Points on a hilly landscape, in no order, each with its height.
A ball rolls from a point to the lowest of its 5 nearest points, and stops where none of them is lower. Distance is the straight distance between rows; heights are no part of it.
Q_787 height 498: [-14  -1  32  21  -5  -8  -4  -3 -13  10  -6  -5 -21 -20   0   2   0 -16
 -11 -32 -33   3  23 -24   7]
Q_551 height 384: [-12   9  19  31   0  -6  -4 -17  -3   6   1 -10  -6 -11  -8  -4  -5 -16
  -1   0 -23  -9  13  -4  12]
Q_747 height 499: [-26 -12  16   2 -18  15 -11  12  19  25  -1   4  20  -9   7 -21 -10  22
 -10  10  21  28 -14 -17  16]
Q_981 height 281: [ -6   1   3   3  -7  18   0  11  36  14  -4   5   8  -7   8 -15  -3   8
   7  20  22  10   2 -10   7]
Q_341 height 370: [-13  -6   8   6 -11  18  -4  12  30  19  -6   3  13  -8   6 -21  -1  15
   2  16  23  20  -4 -13  11]
Q_62 height 294: [  2  -3  26   1  -6   7   3  13 -35  -1 -14 -11 -16 -18  -2   3   9 -27
  -5 -22 -15  -1  34 -16  11]
Q_519 height 356: [ 11  -3 -18  -2  18 -10  18  15 -28 -26  -9   7   4  23  -9   7  14  -8
  -6  -8   3  -1  -2  36  -3]
Q_153 height 505: [ 28 -12 -22  -3  19  -1  30  20 -20 -35   3 -12   1  24   1  33  25   0
  -9 -15   6  12 -13  34  -9]
Q_219 height 172: [  7  -1  22   0  -2   8   3  13 -40  -9 -14 -11  -9 -14  -3   6  13 -26
  -5 -15 -14  -2  33  -8   8]
Q_518 height 623: [ 23  11 -51 -42   5 -15  -2 -15 -14  -3   6   2  15  13   3  21  -2  18
   8  -2 -18  -6 -11   4 -28]
Q_420 height 267: [  2   1 -21   1  19 -12  14   8 -25 -19 -13   9   4  20 -11  -2  10  -9
  -4  -1  -3  -6   5  33  -2]
Q_242 height 616: [-29 -18  21   9 -24  14 -16   7   7  27  11   3  16 -11   5 -22 -11  22
 -15   1  24  17 -21 -16  24]
Q_139 height 812: [-33 -19  23   7 -27  10 -26   2  -5  25  19   2   9 -12   6 -18 -17  25
 -17  -7  22  12 -30 -18  27]
Q_737 height 208: [ -8 -16  48  24 -19  -1 -15 -18  17  10  32 -10 -16 -16   0   6 -12   1
  -7 -18 -18   0  -6 -19  -2]
Q_566 height 502: [ 17  -6 -46 -15  11 -20  22  18 -19 -17   4   7   9  22  -7  14  14  17
   0 -18  -7  -2 -10  17 -30]
Q_252 height 712: [ -9 -27  51  20 -28   4 -23  -8  10   9  43   0 -15 -15   1  -2 -11  12
  -7 -19   5  -3 -18 -20  -3]
Q_347 height 603: [ 21 -15 -38  -9  17 -13  35  28 -15 -27  11  -7   2  23  -2  26  22  13
  -6 -23  -1   4 -19  20 -26]
Q_155 height 135: [ -7  -3  25  33 -13   9  -6 -15  23  12  18 -13  -3 -13   1  -5 -10  -3
   5  11  -3  -6   0  -8  11]
Q_553 height 366: [  1  13  -2 -33   3   2  -4   8  31  -2 -20  10   4  -8   6 -10   7  12
  13  21  16  24  -2 -23  -8]
Q_982 height 501: [ 27 -10 -18  -2  20  -3  27  19 -26 -34  -2  -5   2  21  -3  22  23  -6
  -9 -12   5   8  -5  36  -5]
Q_931 height 843: [-33 -21  27   0 -26   6 -35  -2  -9  25  26   3   5 -11   5 -16 -20  25
 -20 -14  21   8 -35 -20  28]
Q_262 height 412: [ 20  19 -25 -44   6   0  -3  -7  20  -3  -7   6   2   6   9  11   1   5
  18  19   8  -5   1  -5 -19]
Q_658 height 520: [-18 -21  25  21 -27  14 -14   3   9  21  20   1  10 -15   4 -19  -8  20
  -7   2  23   6 -20 -18  21]
Q_825 height 173: [ -6  -7  36  34 -15   1  -9 -20  15  10  24 -14 -10 -17   0  -1 -11  -3
   0  -2 -14  -5  -1 -14   7]
Q_860 height 777: [ -5  13  -4  19   6   4   1 -15  19   5  -5  -5   1   4   0  -7 -13 -11
   7  17  -3 -12   7  12   7]
Q_908 height 147: [ -7  -8  27   8  -7   2   0  16 -14  15 -13  -7 -31 -18   7   4   3 -16
 -15 -46 -23   5  27 -28  12]
Q_126 height 371: [ -2   8  -3  14  -2  15   1  -4  36  12  -3  -2   3   1   6 -10 -10  -4
  11  20  12  -6   5   2   6]
Q_504 height 182: [ -5 -14  32  33 -19  10 -12 -11  19  14  27 -10  -3 -16   0  -5  -7   3
   3   6   3  -6 -10 -12  11]
Q_865 height 690: [-16 -25  39  17 -29   9 -25  -1   0  17  33   6  -2 -16   2 -12  -9  21
  -8 -11  18  -1 -30 -21  15]
Q_319 height 311: [  5   1 -29  -4  19 -12  16   9 -23 -16 -12  11   4  24  -9   2   4  -3
  -3  -5  -3  -7   0  31 -10]
Q_894 height 239: [ -6  10   8  17  10  -6   3  -2 -31  -7 -13  -2  -2  -4 -10  -6   6 -23
  -2   1 -14  -7  17  11  12]
Q_758 height 355: [ 11  -5 -36  -9  16 -17  21  14 -21 -20  -5  11   5  25  -9   5  10   7
  -3 -13  -4  -4  -6  31 -16]
Q_637 height 547: [ 18  18 -28 -35   7   3   1  -8  23   1  -7   5   2  11   7   9  -6   6
  14  15   3  -7   6   2 -19]
Q_52 height 363: [ 21  -2   9   0   9   8  10  14 -44 -29  -8 -12   1   8  -8  13  19 -24
  -5  -4  -1   4  19  25   7]
Q_555 height 656: [ 26 -15 -39  -3  18 -11  40  24  -9 -31  13 -19  -2  20   2  38  29  11
  -7 -22   1   8 -19  21 -25]
Q_946 height 519: [ -7   6   5  22  -1  10   0 -11  25  10   0  -7   3  -1   2  -7 -11 -10
   9  18   5 -10   7   5  10]
Q_923 height 234: [-14  -9  38  24 -11 -10 -11 -16   6  13  11  -8 -24 -16   1   7 -12  -5
 -16 -31 -35   5  10 -21   0]
Q_610 height 517: [ 15   2 -51 -27  10 -17  12   2 -18  -9   1   8  10  19  -6  11   3  22
   2 -13 -15  -5 -10  15 -30]
Q_835 height 574: [ 11  16 -20 -27   7   7  -2  -5  31   4 -11   5   0  10  10   2  -6   0
  15  18   9  -5   8   1 -14]
Q_395 height 416: [ 13  -1   1   4  14   2  14  12 -39 -27 -10  -1   4  10  -9   3  17 -21
  -5  -3  -1  -2  11  28   7]
Q_854 height 444: [ 18  19 -26 -54   6 -24   1  -9  -6 -20   1   8   7 -15  10  23  21   6
  14  31  17   2 -29 -21  -6]
Q_439 height 341: [ 24  19 -21 -50   5  -7  -4  -9  12  -8  -5   9   1  -3  11  14  10   6
  17  22  14   2  -7 -17 -15]
Q_467 height 156: [ -8  -2  29  10  -5  -2   0   7 -23   7 -13  -7 -20 -20  -1   0   8 -23
  -9 -26 -25   1  30 -22   8]
Q_187 height 25: [ -8  -9  17  25 -14  16  -4   0  26  16  13  -4   6 -11   6 -14  -7   6
   5  14  18   2  -3 -11  15]
Q_788 height 367: [ -5  10 -22   5  17  -7   8  -6  -7  -6 -15   6   3  20  -7  -7  -6  -8
   1   7  -7 -13   7  29  -3]
Q_282 height 170: [  2   4  -9   9  18  -7  11   4 -31 -19 -15   6   1  13  -9  -2   8 -17
  -4   2  -3  -5   8  28   3]
Q_711 height 342: [  2   9  -4 -22   2  12  -2  11  36   6 -17  10   5  -4   8 -10   3   8
  11  21  19  14   4 -16  -8]
Q_190 height 851: [-33 -18  30  -5 -25   4 -43  -3 -12  22  31   3   0 -11   2 -16 -22  23
 -24 -24  19   5 -39 -20  24]
Q_174 height 400: [  9   1 -43 -20  16 -15  14   3 -15 -10  -7  10   6  25  -8   6   1  10
   0 -10 -10  -8  -3  27 -23]
Q_773 height 734: [-22 -23  31  15 -28  10 -25  -3  -1  18  26   5   3 -16   1 -16 -11  24
 -10  -7  21   4 -29 -21  22]
Q_594 height 650: [ 13  20 -11 -50   8 -15  -2  -2  11 -18 -14   8   3 -13   7   7  19  10
  17  27  16  11 -16 -28  -9]
Q_673 height 620: [ 16  15 -34 -36   9  -1  -2 -11  16   0  -7   5   1  13   5  12  -6   6
  13  12  -1 -10   5   6 -22]
Q_707 height 427: [ 19 -14 -33  -6  18 -12  30  23 -20 -30  -2   3   3  24  -5  15  20   6
  -6 -16   2   3 -10  32 -16]
Q_6 height 770: [-13 -10  31  16  -8  -7  -6   2  -1  19  -7   0 -29 -16   6   5  -4  -8
 -23 -52 -32  12  22 -28   6]
Q_61 height 330: [  3   6  -1 -10   1  14  -1  10  38   9 -13   7   5  -2   8 -10  -1   6
  12  21  18  13   4 -12  -4]
Q_977 height 509: [ -9   7  20  16   1  -4   0   1 -29  -3 -12  -8 -11 -15 -10  -3   5 -27
  -4 -10 -22  -2  23  -9  11]
Q_690 height 247: [-14   6  27  29  -5  -6  -7 -20  -1   8   5 -12 -10 -16  -5  -2  -5 -13
  -3  -7 -26  -3  13 -12   8]
Q_544 height 621: [ 17  14 -41 -38   8  -7   0 -10   4  -1  -5   7   7  18   2  12  -9   7
   8   4 -10 -10   2  12 -26]
Q_557 height 391: [ 24  19 -24 -54   3 -13  -4 -10   4 -12   1   6   5  -6  11  22  11   5
  17  25  13  -1 -15 -18 -15]
Q_669 height 270: [ -5  12  -9  13  15  -8   5  -4 -18  -8 -14   5   1   9 -10  -8   0 -16
  -1   5 -10 -11  10  24   5]
Q_933 height 54: [  7   1  14   6   6   3   7  10 -42 -18 -13  -7  -4  -3  -8   2  15 -27
  -3  -5  -8  -2  24   9  11]
Q_858 height 649: [ 27  16 -42 -47   4  -8  -2 -16  -1  -2   4   6   7   9  10  23   0  11
  12  11  -6  -6 -10  -3 -28]
Q_951 height 301: [ -8 -20  41  29 -24   9 -17 -10  12  12  35  -4  -7 -16   1  -4  -7   9
   2  -4   7  -4 -17 -20   7]
Q_421 height 430: [ -8 -25  44  25 -26  10 -21  -7   9  12  36  -6 -10 -16   0  -5  -8  13
  -2  -8   8  -2 -16 -20   6]
Q_318 height 429: [-11  14   1  24  10  -5   1 -13 -10  -1 -10  -4  -2   0 -10  -8  -5 -21
   0   8 -15 -11  14  12  10]
Q_925 height 431: [  1   9 -12   1   5  14   2  -4  37   9  -5  -1   2   5   5  -6 -10  -3
  12  23  10  -7   9   5  -1]
Q_192 height 445: [ -3  -3  27   3  -7   4   1  14 -26   6 -15  -9 -20 -19   2   3   7 -22
  -8 -32 -19  -1  33 -23   9]
Q_484 height 157: [  1   6   2  12  14  -7   9   3 -35 -17 -15   2   0   4 -12  -6  11 -24
  -3   2  -9  -6  15  20  10]
Q_914 height 437: [-14   0   5 -15  -6  12  -5  13  30  12 -19   7  15  -7   5 -20   1  17
   0  18  18  33  -2 -19   2]
Q_20 height 475: [  2  14 -31 -11  16  -5   5  -9   4  -1 -13   7   5  22  -2  -1 -12  -1
   5   7  -6 -13   7  22 -12]
Q_917 height 433: [  6  10 -38 -18  13 -12   7  -3  -4  -7 -10  10   6  24  -5   6  -8   7
   3  -1  -8 -12   2  25 -18]
Q_194 height 326: [  0   7 -28  -3  18 -12  11   2 -14 -12 -15  11   4  24 -11  -1  -2  -5
  -1   0  -5 -10   5  31  -7]
Q_873 height 198: [-14 -15  19  21 -18  19  -7   8  21  19  10   2  12 -14   6 -21  -5  15
  -1  10  24  11 -13 -16  17]
Q_611 height 183: [ -5  -1   4  14  -5  20   0   2  35  16   0   0   3  -6   5 -12  -8   2
   9  22  16   0   2  -4  10]
Q_337 height 282: [ -7   7  16  32  -4   6  -4 -18  16  10   6 -11  -2  -6  -3  -3 -12 -12
   5  11  -9 -10   5   0  10]
Q_109 height 380: [-11   4   2 -21  -2   9  -3  12  33   8 -22   9  12  -8   7 -15   3  15
   5  20  19  29  -1 -22  -2]
Q_535 height 539: [ 12   8 -44 -27  11 -11   6  -8  -3  -3  -4   8   6  23  -2   7  -6   9
   5  -2 -13 -11   0  19 -27]
Q_887 height 446: [ -6  13 -15  10  15  -3   5 -10   0  -1 -14   3   4  13  -6  -7  -9 -13
   3  10  -5 -16  10  22   4]
Q_71 height 695: [ 22  -9  -8   0  15   3  20  18 -30 -34  -5  -4   4  19  -4  17  22 -12
  -5  -8   5   7   0  34   1]
Q_229 height 486: [-11  10   7  26   7  -8  -1 -14  -9   1  -6  -6  -4  -5 -10  -6  -5 -18
   1   7 -16  -9  11   7  12]
Q_840 height 18: [ 18  18 -17 -45   4  -1  -4   0  22  -7 -12   9   0  -2  10   6   9   8
  19  21  16   5  -3 -18 -15]
Q_401 height 590: [ -9  13   5  27   5   1  -1 -17   6   6  -2 -10  -2   0  -4  -7  -9 -13
   4  12 -10 -11  10   9   9]
Q_621 height 188: [-12  -5  36  31 -12  -5 -10 -22   9  11  17 -15 -14 -17  -4   2 -11  -8
  -6 -10 -26  -2   6 -19   4]
Q_266 height 493: [-11 -21  35  23 -25  12 -17  -3  10  16  29   0  -1 -17   4 -11  -7  16
  -4  -3  15  -2 -20 -16  13]
Q_170 height 626: [  3  14 -19  -6  10   5   2  -8  26   5  -8   1   1  11   2  -1 -12  -5
   9  14   4 -12  10  12  -7]

Two balls start at each pair of points below. Name the first point that both come to, or write never.
Q_923 and Q_266 | Q_155
Q_20 and Q_566 | Q_420
Q_773 and Q_865 | Q_951

Where does a ball stop that starts at each point below?
Q_153 | Q_933
Q_519 | Q_933
Q_982 | Q_933

Call two points neighbours if one is among the 5 nearest of the other. Go from one point of each pair to the other, from neighbour to neighbour, staying as low as possible. Name the highest point that can't be avoided.
Q_908 and Q_187 | Q_318
Q_908 and Q_933 | Q_219
Q_187 and Q_840 | Q_553
